A landscape with many peaks, sampled at points; each row gives a point and its height.
From any point a climber takes the steepest step (rise divided by distance) to one of its 2 nearest points. It stops when none of these is higher. Distance is the straight distance between rows; heights are no part of it.
Z_526: 133,127,51,110,106,149,131,122,125,101,156,107,141,130,101,122,104,131,84,105  (h 227)
Z_59: 119,104,156,108,120,125,170,160,111,109,182,91,77,122,82,150,119,124,125,176  (h 168)
Z_578: 113,100,83,151,106,129,131,96,119,128,176,113,131,190,114,115,101,108,107,148  (h 660)
Z_556: 135,137,103,137,189,148,136,117,132,163,115,142,158,103,142,114,127,159,133,111  (h 582)
Z_554: 110,160,108,147,115,146,75,141,100,132,130,82,111,125,127,121,108,108,112,119  (h 509)
Z_35: 110,108,120,159,99,129,57,99,110,154,157,132,154,171,159,121,105,135,105,101  (h 680)
Z_349: 162,111,99,80,115,145,146,118,128,167,61,162,204,127,142,121,126,167,137,86  (h 649)
Z_377: 146,136,109,107,164,136,144,159,170,145,111,102,151,90,158,158,105,148,55,98  (h 510)
Z_789: 127,135,103,153,163,148,95,108,109,144,146,117,143,114,117,138,110,136,130,104  (h 549)
Z_78: 111,151,147,174,129,108,117,180,113,111,157,119,73,160,109,106,101,56,172,170  (h 558)
Z_267: 173,112,115,106,115,111,67,113,106,131,88,99,182,121,85,144,113,174,102,86  (h 296)
Z_257: 121,118,119,131,80,148,115,75,73,172,154,100,116,145,84,145,112,120,122,129  (h 127)
Z_598: 119,135,137,165,130,127,134,183,86,134,157,89,79,137,65,123,89,94,175,177  (h 514)
Z_289: 131,128,155,104,133,187,173,106,130,159,61,123,159,114,165,108,120,158,134,110  (h 437)
Z_195: 126,107,116,155,152,64,130,147,132,152,149,120,91,138,86,133,85,116,149,191  (h 471)
Z_44: 139,94,108,118,114,178,101,87,116,123,152,127,201,163,120,146,132,149,109,58  (h 283)
Z_969: 117,162,126,129,121,86,123,174,152,54,119,118,92,96,104,114,113,81,136,94  (h 251)
Z_703: 144,132,61,114,80,158,84,106,112,158,132,148,148,128,99,140,118,141,146,104  (h 780)
Z_561: 138,132,210,149,156,92,121,107,124,111,146,149,76,122,112,139,185,113,155,172  (h 297)
Z_739: 162,136,189,167,154,73,194,151,162,88,106,124,92,112,142,135,176,100,179,167  (h 256)
Z_158: 122,144,73,133,64,151,64,118,76,177,130,145,132,150,135,103,122,106,144,124  (h 847)
Z_680: 125,124,154,98,107,142,69,125,102,158,128,123,159,104,140,170,137,174,127,69  (h 620)
Z_675: 133,106,200,145,168,98,139,109,130,113,129,132,101,138,173,135,184,133,140,187  (h 319)
Z_333: 118,120,120,120,193,106,196,132,152,120,84,115,157,128,149,94,109,132,111,144  (h 326)
Z_617: 139,127,98,57,110,127,135,152,126,117,97,141,160,85,125,121,150,161,85,101  (h 402)
Z_426: 184,106,94,87,144,186,164,111,133,130,78,139,195,137,136,130,141,138,91,71  (h 586)
Z_121: 105,158,138,146,72,135,108,140,110,167,136,102,87,144,149,122,102,78,105,156  (h 461)
Z_868: 130,137,112,82,93,111,93,136,121,122,106,122,124,74,101,142,129,155,107,110  (h 378)
Z_122: 146,109,108,80,119,132,86,146,83,108,94,153,198,123,104,117,170,171,136,76  (h 370)
Z_247: 185,109,76,85,98,132,126,111,147,161,98,172,196,120,119,173,133,178,141,70  (h 691)
Z_406: 139,148,65,150,78,131,153,140,85,178,119,77,139,153,113,133,91,76,119,142  (h 84)
Z_820: 102,109,129,103,115,106,45,115,96,111,121,165,168,139,151,98,143,136,144,82  (h 321)
Z_237: 107,140,155,62,95,158,121,127,106,101,96,148,153,95,152,118,174,152,140,70  (h 379)
Z_528: 100,169,171,135,137,135,144,120,158,156,110,177,84,95,178,124,160,132,163,151  (h 594)
Z_419: 108,176,155,149,84,121,115,143,121,85,164,120,62,164,103,93,121,34,139,136  (h 614)
Z_690: 124,92,127,138,128,130,152,70,146,184,149,181,163,161,135,156,143,157,166,122  (h 715)
Z_435: 99,99,112,99,95,172,123,85,110,135,168,159,151,154,133,118,138,140,126,86  (h 309)
Z_828: 108,156,165,137,159,82,180,118,158,93,67,138,115,106,125,86,129,108,152,123  (h 380)
Z_830: 117,138,146,97,90,84,41,113,108,116,112,198,137,142,129,94,136,110,141,105  (h 301)
Z_674: 118,145,135,104,174,114,181,115,133,118,55,139,151,102,128,82,118,126,154,133  (h 355)
Z_355: 135,141,68,123,68,104,116,140,79,146,104,102,137,160,92,91,83,84,112,146  (h 58)
Z_971: 140,108,167,119,148,105,166,192,127,119,161,108,65,110,110,172,143,136,156,182  (h 188)
Z_877: 133,104,152,152,128,111,121,137,143,139,198,104,89,146,144,159,140,138,111,192  (h 384)
Z_743: 158,128,111,145,170,188,194,124,174,153,95,106,142,138,171,120,105,164,98,149  (h 462)
Z_66: 104,108,153,104,112,95,127,80,139,167,143,184,133,145,162,122,118,146,104,130  (h 742)
Z_626: 123,119,107,141,162,191,206,121,151,143,144,116,142,127,165,130,142,152,115,141  (h 418)
Z_783: 106,132,193,108,129,126,85,104,115,160,114,149,138,91,131,161,153,154,151,93  (h 644)
Z_886: 143,144,152,124,156,181,149,125,148,139,40,103,149,131,155,78,91,144,118,122  (h 476)
Z_54: 126,141,73,113,149,160,154,164,150,117,162,119,126,109,117,127,108,128,99,106  (h 202)
Z_360: 113,106,147,130,107,148,141,79,106,142,188,119,101,128,99,156,138,145,112,144  (h 140)
Z_242: 147,153,124,105,165,118,103,163,153,96,78,104,153,71,154,122,127,145,78,85  (h 466)
Z_804: 130,135,107,156,80,146,148,82,85,189,122,81,132,161,116,156,104,82,117,141  (h 108)
Z_43: 158,113,164,126,131,79,130,196,129,117,190,136,61,137,108,154,131,114,171,214  (h 166)
Z_23: 179,135,74,122,84,147,67,155,99,124,93,83,170,125,88,131,121,151,81,110  (h 323)
Z_892: 144,132,78,130,156,84,142,150,171,164,137,125,128,98,107,153,82,153,109,135  (h 464)
Z_479: 144,83,104,167,136,131,129,59,128,166,161,144,144,164,106,164,129,147,141,144  (h 744)
Z_359: 102,143,100,89,52,123,76,151,96,94,112,112,131,140,120,93,125,115,89,129  (h 8)
Z_941: 141,90,155,130,151,97,148,123,142,146,168,145,96,149,179,149,176,149,131,200  (h 350)
Z_276: 143,95,120,115,156,156,223,141,148,118,154,91,116,142,169,141,166,163,132,180  (h 373)
Z_171: 157,142,96,100,106,109,89,152,104,106,109,71,132,94,77,111,103,132,87,118  (h 353)
Z_297: 127,110,125,179,194,116,135,198,144,88,174,107,113,146,129,143,126,120,161,156  (h 565)
Z_494: 118,144,142,143,150,100,153,195,144,105,141,122,65,84,74,152,111,118,167,147  (h 211)
Z_720: 110,110,187,155,145,128,79,87,91,140,158,153,124,155,127,125,145,132,150,138  (h 694)
Z_604: 125,105,121,124,124,108,168,81,161,182,94,165,160,147,158,132,118,158,135,144  (h 702)
Z_84: 122,128,149,149,88,126,117,135,121,176,171,88,75,149,118,153,98,112,111,184  (h 421)
Z_545: 100,141,106,112,141,70,117,149,141,83,110,138,126,116,117,97,102,113,112,120  (h 275)
Z_348: 141,152,134,75,125,124,139,143,138,90,42,115,155,83,152,110,136,148,88,99  (h 433)
Z_913: 111,131,136,125,170,86,169,171,166,92,119,117,116,121,138,125,98,127,106,140  (h 298)
Z_591: 142,159,118,141,117,133,41,145,80,93,91,100,140,118,121,103,137,112,135,109  (h 465)
Z_344: 101,97,128,142,128,83,121,86,132,114,167,158,128,177,144,106,112,123,95,144  (h 706)
Z_586: 128,120,115,132,152,141,204,190,162,126,160,129,96,126,183,151,145,148,134,178  (h 331)
Z_133: 107,164,182,135,73,118,77,117,96,90,135,143,91,133,118,88,139,53,118,135  (h 666)
Z_220: 140,114,123,100,89,124,101,100,144,144,129,137,161,127,157,170,119,169,95,85  (h 588)
Z_833: 167,105,58,112,91,161,108,96,129,105,132,129,192,159,91,144,120,138,86,79  (h 257)
Z_255: 155,139,200,177,140,82,157,118,152,83,148,151,55,105,128,131,185,80,173,146  (h 280)
Z_928: 90,112,126,92,134,137,149,91,112,118,128,135,153,125,123,105,146,136,110,103  (h 329)
Z_251: 115,153,133,141,154,124,81,121,114,73,101,136,139,98,128,107,154,108,137,75  (h 428)
Z_266: 143,153,75,132,132,169,134,164,128,154,172,93,107,106,91,157,89,124,122,117  (h 175)
Z_997: 107,140,191,92,126,167,149,110,108,128,65,128,156,105,161,109,149,139,166,88  (h 406)
Z_395: 126,128,148,202,160,100,105,200,123,76,158,112,75,151,110,136,127,79,199,162  (h 522)
Z_572: 132,95,84,163,175,132,162,162,135,124,192,119,123,163,129,142,139,130,153,170  (h 609)
Z_889: 89,139,125,133,173,149,159,137,133,105,155,144,110,108,125,110,153,116,156,131  (h 662)
Z_197: 132,134,87,156,125,86,97,150,151,172,155,127,104,135,112,145,85,134,118,159  (h 441)
Z_412: 126,112,110,93,144,150,112,111,76,109,110,132,189,119,83,104,143,144,120,79  (h 349)
Z_653: 80,140,172,124,101,141,119,123,140,100,197,144,77,140,150,128,149,113,117,152  (h 738)
Z_93: 135,157,159,156,169,179,175,138,150,110,57,99,125,124,165,79,126,134,159,146  (h 525)
Z_301: 148,118,97,146,152,123,166,100,173,170,139,131,120,107,107,189,115,164,128,145  (h 491)
Z_202: 101,121,150,169,106,145,74,93,82,149,161,131,115,186,143,109,128,101,124,142  (h 730)
Z_921: 107,115,136,109,134,135,188,118,134,127,166,106,102,107,95,150,121,145,106,138  (h 152)
Z_796: 92,116,186,111,118,126,145,104,157,133,158,161,110,135,178,123,148,134,89,162  (h 778)
Z_973: 96,121,219,145,162,99,99,91,120,139,116,156,136,121,139,131,154,132,166,121  (h 668)
Z_806: 123,151,159,143,142,81,131,106,140,86,92,167,121,90,124,105,156,94,155,102  (h 403)
Z_387: 108,155,89,101,73,109,109,175,98,87,119,82,106,135,94,94,88,72,110,136  (h 31)
Z_835: 143,124,119,117,135,134,140,111,171,160,89,120,177,116,167,170,97,165,81,97  (h 550)
Z_206: 126,140,161,134,132,91,174,195,174,65,134,148,82,96,101,151,113,97,157,113  (h 228)
Z_701: 91,129,155,164,150,115,118,130,132,76,178,127,90,140,135,115,142,99,139,147  (h 701)
Z_259: 106,134,212,139,148,141,132,110,133,163,85,158,120,120,187,136,164,143,175,134  (h 633)
Z_603: 180,129,71,107,75,146,69,131,135,149,120,155,179,143,113,170,147,168,146,81  (h 732)
Z_541: 113,139,139,124,59,149,62,102,75,156,149,161,116,162,139,89,125,84,130,126  (h 782)
Z_352: 148,150,198,174,115,84,186,129,189,95,80,128,81,126,172,107,151,95,163,154  (h 229)
Z_770: 100,150,173,119,96,129,72,105,125,106,155,161,77,119,140,116,140,98,119,125  (h 703)
Z_46: 111,158,126,148,210,158,173,149,137,143,111,140,131,85,143,112,145,139,148,125  (h 622)
Z_212: 169,125,68,165,146,136,148,99,180,133,158,118,140,152,86,170,96,131,114,139  (h 520)
Z_874: 162,101,75,159,187,151,174,136,170,125,170,109,151,155,111,152,123,135,106,132  (h 556)
Z_439: 122,96,108,91,79,125,53,135,94,120,117,141,195,161,115,112,152,149,133,86  (h 345)
Z_415: 177,121,82,124,162,193,188,103,174,168,86,142,171,120,153,140,119,136,108,101  (h 523)
Z_161: 128,138,143,150,180,151,177,141,137,140,85,123,125,111,163,113,153,150,168,177  (h 576)

For each start below, name the point where the climber stops.
Z_54 => Z_122
Z_868 => Z_158
Z_387 => Z_971
Z_237 => Z_46
Z_743 => Z_158
Z_528 => Z_158
